Each row is a point on a tangle of strands that fork and nearly touch. The rows are in no order.
Points whose rows are less than 39.8 apart are linked; no others are.
<1119>: [ -5  -4   8   3  -2  10  -4   2   3  19   6  -5  -6   6   4   6 -13  -6
  19 -15   8]
<268>: [  2  15  -9   0   0   4 -13  16 -11   8  32   5 -21  -1 -21  23  24   8
  -8   7   9]
<11>: [-14  -6   7  14   2   0 -17 -31   7  -4 -29 -13  21   8  17 -16 -15 -26
 -14  -7   4]
<934>: [-16  26 -16  20   5  31 -27 -29   3   9  -7  -9   8   4   3 -20 -18   1
 -20 -10 -15]
<523>: [-13  -4  10   3  11   3 -15 -18   5   4 -17  16  -3   2  -2   3 -35  -8
  23 -35  -5]
<940>: [ -2 -38  26  -9  -8 -32   3 -14   9  -2 -30   6   9  25  14  32   6 -24
   6 -15  10]
<85>: [ -1  -8  15  -6  -3   7  12  15   0  24   4   4  -3  -6  -2  13 -30   2
  51 -17   0]
<246>: [-22 -23  26   0  -2  -7 -13 -19  12  21 -26   0   2  26   4  19 -11 -16
  14 -36   7]
<185>: [-11 -15  27   5  -8 -24 -12   2 -17 -25 -33  11 -20  44 -26  18   4  -2
  12 -26  -3]
<224>: [  3  10 -11   4   4  23   5  -2   7   7  -1 -14   9  -9  17 -32  -7  13
 -14   6 -15]
<565>: [  9 -32  18  -9  -2 -23  11  11   1   7   6   2   3  15  12  29  13  -9
   7  -4  15]
<1128>: [ -6  12 -15  -4  11  11   6 -11  10 -14  -9  -4  11 -11  10 -20  13  -2
 -36  26  -7]
<853>: [ -5  15  -2  -7 -17   0   5  15   0  16  41 -11  -9 -24 -17  -1  -3  17
  22   7  -1]
<238>: [  3  21 -24 -11  18  19  15   2   2 -19   9  27 -13 -21 -12  -7   9  27
 -17  19 -18]
<525>: [-11  19 -17  13 -21  13 -15  -6  -2  27  27 -36   9   3 -11 -21  13  11
 -20  15   1]
<314>: [-10  29 -16   3   9  22 -16  -9  -7  -4   7  17 -23 -12 -17   9  -6   5
  -3  -7 -10]
<126>: [-22  21 -15  13   6  10 -31 -25  -6  -5 -18   8 -18   8 -31  -1  -5  -3
 -20  -3   2]
<35>: [  5   5  -8  -1  18   8 -11 -15  -2 -29 -41   6  11  -1  -2 -21  -5  -4
 -37  47  -2]
<917>: [  5 -23  16 -10   8  -1  23  13   4  11  -5   8   9  -2  20   3 -24  -6
  31 -14   1]
<1020>: [ -5  20 -20  10   1   5 -16 -10 -15 -22 -14  20 -19  11 -37   8   6   8
 -20   6   6]
<816>: [  8 -11   9 -10   2  -3   4   9  -5   4   4  22 -18   2  -3  28 -10  -1
  36 -28  -3]
<721>: [  5   8 -13  10  -4  25  -4 -15   3  17  -8 -27  20   0  18 -38   1   7
 -25   8 -12]
<311>: [ 11  11 -16 -12  19   6  26  11   2 -23   8  30 -16 -25  -2  -6   5  24
  -5  12 -19]
<705>: [ -9  32  -7   2  12  30 -21 -10  -5   1   5  14 -19 -21 -11   4 -25   6
  10 -19 -17]
<739>: [-25  22 -16  16   9  18 -29 -28   1   0 -13   0  -7   4 -15 -10 -15  -4
 -22  -5  -3]
<234>: [ -7  22 -26   4   2  12  -8 -13 -11 -21  -1  21 -13   1 -29   5  12  11
 -30  18   5]
<1059>: [ 19 -12   2  -4   4 -27  24   9 -15 -46 -19  23   0   1   2   7   7  -6
   4  11  -2]
<632>: [-10  11 -11  11   3  -3 -19 -15 -11 -13 -15  15 -19  11 -29   8   2  -2
 -10  -6   5]
<209>: [ -8  20 -14   7 -17  14  -8   4  -1  22  30 -25  -3  -8 -13 -15   3  13
  -1  10  -3]
<1004>: [  3   2  -8  -6  10   2  13   7   5  -4   5   1  -1 -10  12  -9  11  -2
 -19  13   0]
<551>: [ -2  29  -1   0   2  36 -14   4  -8  13  13  -1 -19 -21  -7   2 -27   9
  22 -17 -14]
<440>: [ 13 -14   2  -7   4 -16  17  11  -6 -10  11  18  -9   4   6  20  14  -5
   5  -6   4]
<624>: [ 13 -15   3 -15  -5 -20  25  25  15   3  15 -20   9 -17   9 -15   9   7
  -1  19   7]
<428>: [ -8 -31  20  -4  -2 -19  -1 -17  11   4 -26  -2  10  19  17  19  -2 -26
   3 -16  13]
<324>: [ -3  19 -15   2  16  27   6  -7   7  -4  -1  -2   6 -14  10 -27  -9  19
 -18   8 -23]
<908>: [  6 -39  19  -7 -10 -37   1  28 -10   6  24  -4   5  14   1  42  28  12
  12   8  20]
<8>: [  1  10  -7  16   3  25 -11 -24   3  14 -12 -11  23   0  24 -33 -19   3
 -16  -8 -16]
<491>: [ 11 -26  13 -16   4 -10  30  22   4   7   5   5   2  -5  14   3 -10  -1
  26  -4   5]
<872>: [ -7 -28  27   2  -7 -29 -12  -8 -13 -20 -44   6 -10  40 -15  15   2 -11
   3 -21   3]
<841>: [ 11  -4  -2  -1   1 -24  13   7  -9 -24   6  18  -3   7  -2  22  26  -5
 -11   2   7]
<34>: [ 22   7 -11 -13   9  -4  25  28  -9 -18  24  32 -21 -15  -4  12  12  19
  13   0 -11]
<135>: [ 16 -36  21 -19   1 -22  29  20   2   4   0   8   8   4  19  20   2 -11
  20  -3   8]
<263>: [-13  -3   1  10  -3  -4 -16 -23  10  -1 -14 -20  14  13  14  -3  19 -31
 -35  11  15]
<979>: [  4  17 -10  -6   8  18   2  14  -4   5  23   8 -22 -15  -6   0  -5  11
  10   1  -8]
<900>: [  8 -27  11  -2  -7 -30  -4  33 -16  -1  35   0  -4   9 -11  40  34  16
  12   6  17]
<517>: [ -1 -34  24  -3 -12 -36  -3 -13  -5 -19 -39   4   0  33  -3  24   7 -20
   5 -14   6]
<1105>: [ 16   5 -12 -15  13   1  24  24   0  -6  20  18 -18 -19   1  -2   6  19
   3   8  -9]
<1134>: [  0   8 -13   2 -13   5   8   8   7  14  19 -28   5  -9  -2 -27   4  17
  -9  14  -4]
<296>: [ -1  15 -16   1   8   5  -2  -3  -6  -9   9  21 -18  -4 -11  11   5   2
  -5  -3  -2]
<1018>: [  1   1  -8   3 -17  -5   5   5   9  16  16 -38  17  -4   4 -26  15   8
 -20  20   5]
<814>: [ -6  -6   9   2 -10  -2  -1  10   2  23  22 -13  -4   5  -4  11  -5   0
  21  -1  14]
<1079>: [ -1   7   0  16   6  22 -11 -20   4  13 -12  -3  19   1  20 -25 -33   1
   2 -21 -13]
<1073>: [ -6  12 -11   0  16  12   6 -13   6 -16  -9   6   6 -15  10 -21  -7   6
 -24  16 -15]
<100>: [-20 -23  25   5   1  -7 -11 -24  14  15 -36  -4  18  21  14   6 -21 -22
  11 -34   6]
<1063>: [ 11 -10   1 -12   2  -7  19  18  12   0   4 -15   7 -11  19 -17  10  -4
 -11  14   3]
<81>: [ -4  18 -20 -11  16  20  12 -13  17 -22 -11  -1  13 -18   0 -24  18  14
 -42  37 -12]
<463>: [  9 -13   8  -3 -15 -12   1   8  15  12   0 -38  28   3  23 -21  25 -17
 -20  27  12]
<259>: [-14  -1  15   9  12  -2 -21 -26   5   1 -25   9   5   6  -3 -11 -44  -9
  12 -31  -7]
<46>: [-11  27 -22  11  -7  31 -15  -7  -1  22  18 -29   1   7  -9 -20   9   8
 -26  14  -4]
<914>: [ -5   1   5  -3 -11  -6   0  16  -3  18  35 -10  -8 -10 -14  11   0   8
  21   6   8]
<138>: [ -2   0  -4   1  12  -4  -9 -18   1 -25 -37   0  13  -2   7 -19  -5 -18
 -28  34  -1]
<459>: [ 15 -41  23 -12  -6 -36  12  25  -4   3  11   0   9  15  12  39  26  -2
   7   5  15]
<1043>: [ 11  11  -4  -2   1  -7  10  11 -16 -32   7  36 -22  -5 -18  26  -4  10
  31 -21 -14]
<415>: [ -3  11  -2   4 -12  18  -1   7  -2  21  19 -13  -5 -11  -4 -11 -17  10
  22  -3  -4]
<196>: [  2   3  11  -8   4  11  -7   2  -7   8   1  21 -23  -8 -11  27 -21   0
  40 -37  -8]
<1089>: [  0 -13  14  -2   3   9  16  12   2  22  -5   4  11  -3  12  -1 -36   2
  45 -19  -1]
<487>: [ -4  22 -26  -8  11  18   7  -7   0 -17   6  20  -8 -10 -16  -4  17  18
 -33  24  -5]
<770>: [  5 -10   6  -6  -4 -13  -4   7  18   2  -2 -26  23   7  25 -12  35 -27
 -29  29  11]
<564>: [-16  31 -24  14   4  38 -19 -21   1  11   5 -16   5   4  -2 -18   1   5
 -30   3 -11]
<583>: [  8 -12   2  -8 -14 -14  28  16  14  11  12 -22  16 -17  11 -23  -3  11
  13   8   3]
<863>: [ -2  12 -12  -5  20  14   5 -19   7 -30 -27   6  13 -17  -3 -27  -3  11
 -36  44 -14]
<416>: [  3 -16   5   6 -32 -14  11 -13   9  36   0 -31  38  -2  15 -27   7  -1
   4   6  11]
<588>: [ 13  -9  -4 -11   4 -22  10  -3  -1 -33 -23  13   9  -5  11  -6  20 -19
 -16  34   1]
<556>: [  5  -8  -4   0   6 -15  -4 -12  -7 -28 -34   7   6   3   3  -6   5 -21
 -20  28   6]
<97>: [ 15 -12   8   0   5 -25  19  15 -19 -50 -25  21  -6  15  -9  16  -7  -1
  15  -5  -2]
<95>: [ -6  -4   2   1  -4 -11 -13 -12  15  -2  -9 -22  22  11  21  -6  33 -36
 -39  29  13]
<2>: [ -5   3  11  13  10   6 -12 -28   7   3 -23   3  23   2  17 -22 -44  -7
   3 -22 -10]
<1126>: [-19  -2   8  17  -5   8 -24 -20  11  21  -6 -21   0  23   5   3   2 -17
 -11 -20  15]
<888>: [ -8 -14  15  11  -3   2 -10 -24  12   8 -28 -15  29  12  30 -11 -13 -27
  -4 -14   6]
<252>: [ 19 -12   0 -14   3 -29  23   6  -4 -36 -13  20   5  -7  12   4  21 -14
  -5  19  -1]
<1065>: [  2   1  -3   2 -14   9  12   8   3  20  14 -11   7 -15   2 -24 -19  15
  26  -3  -6]
<963>: [ -9  27  -4   6  -3  13 -33  -3  -7  13  17  -3 -29   4 -26  28  19  -1
 -10 -11   8]
<1083>: [ -4  -3   9   5   4  16  -2   0   4  17  -4   0   4   1  12  -3 -29  -3
  26 -24  -1]
<225>: [-10 -26  22   3  -2  -8  -5 -22  15   5 -34 -11  26  16  25   4 -11 -33
   3 -14  10]
<575>: [  6 -11   1   2 -26 -11  19  -1   9  26   7 -25  27  -9  10 -29  -1   8
  11   4   5]
<783>: [ -4  13 -14   0   9  13   1   2   0   0  13   7 -13  -5  -1  -1   4   3
 -12   4  -2]
<387>: [  2  27  -2   3  -4   7 -25   7 -15   5  24   9 -30   0 -28  37  24   6
   0 -12   5]
<353>: [ -3   5  10  -4  11  15 -12  -5   0   8  -4  19 -12 -11  -2  11 -36  -1
  36 -36 -11]
<29>: [-12  -4   1  10   2  -2 -11 -23   7  -5 -19 -12  12   7  16  -8   1 -26
 -23   2   8]
<244>: [ 16 -16   4  -3   1 -28   6  38 -15 -12  34   8  -2   6  -6  31  42  15
  -3   8  11]
<849>: [ 13  -8   1   0   2 -23   6  21 -10 -15  22  11   0   8  -3  28  40   3
 -15   7  13]
<381>: [  9   0 -12   5 -18   6   1  -6   7  20  -2 -39  22  -2  12 -38  13   4
 -24  17  -2]
<1070>: [ 12  -2   9   4  13 -14   7  21 -22 -50 -30  27 -15  20 -20  12 -17   8
  17 -16  -5]
<533>: [  6  -5   9 -12  -3   4  14  20  -5  15  19   7 -14 -14  -6  12 -19   7
  43  -9   0]
<989>: [ 11  -3  -3  -2 -10   6  22   8   8  17   3  -7  13 -22  11 -33 -26  25
  31  -5 -13]
<726>: [ 11   3  -1 -11   4   5  10  22  -7   6  25  13 -23 -15  -6  10  -6  10
  27  -4  -3]
<634>: [-19  30 -12  13  -2  23 -35 -10   1  21  16 -15 -19   9 -21  12  14  -4
 -23  -2  10]
<367>: [ 20  12 -10 -12   3  -5  11  34 -14  -5  36  19 -23 -15 -17  17  19  21
  12   8  -4]
<991>: [  5 -16  10   6 -28 -16   2  -5   9  25   0 -40  36   5  18 -23  17 -10
 -11  18  14]
<1034>: [  0   6  -2  -4  -4  -4  -5  21  -7  13  38  -6 -16  -6 -16  12  13   9
   5  12   9]
<54>: [-12  -4   7   8   0   7 -15 -11   8  16  -1  -7  -5  14   4   7  -7 -13
   4 -21   9]
<586>: [ 11 -10   4  -5   3 -12  10   9  -7  -9   8  24 -14   7  -3  27   2  -2
  22 -20  -1]
<712>: [  6  10  -1   4   4 -13   7  16 -20 -45 -10  31 -22   8 -27  19 -10  11
  26 -17  -9]
<326>: [ -2  22  -6  -3 -17  17   4  10  -3  16  31 -13 -10 -25 -14 -12 -13  20
  23   4 -11]

A fork is a point with three links, a tip a point with one. Leave the first point through the second and follow the links. Name the first fork or tip that comes.
<991> / <463> -> <225>
<816> / <196> -> <721>
<29> / <263> -> <783>
<556> / <588> -> <1043>
<739> / <126> -> <367>
<1079> / <2> -> <1089>

A fork is a point with three links. Follow the links from the first point to the second and name the forks in between, in order.
<517> / <296> -> <225>, <783>
<463> / <940> -> <225>
<135> / <416> -> <1089>, <783>
<54> / <624> -> <1119>, <1089>, <783>
<814> / <849> -> <1119>, <1089>

Follow the links from the first point to the second, and from the first to the third. Name the last point that the two ways share.
<244> / <914> / <533> -> <1089>
<1134> / <1128> / <440> -> <721>
<387> / <491> / <314> -> <1089>
<126> / <586> / <556> -> <721>
<551> / <459> / <225> -> <783>
<416> / <533> / <314> -> <783>
<575> / <517> / <246> -> <225>
<491> / <415> / <387> -> <914>
<326> / <634> / <586> -> <914>
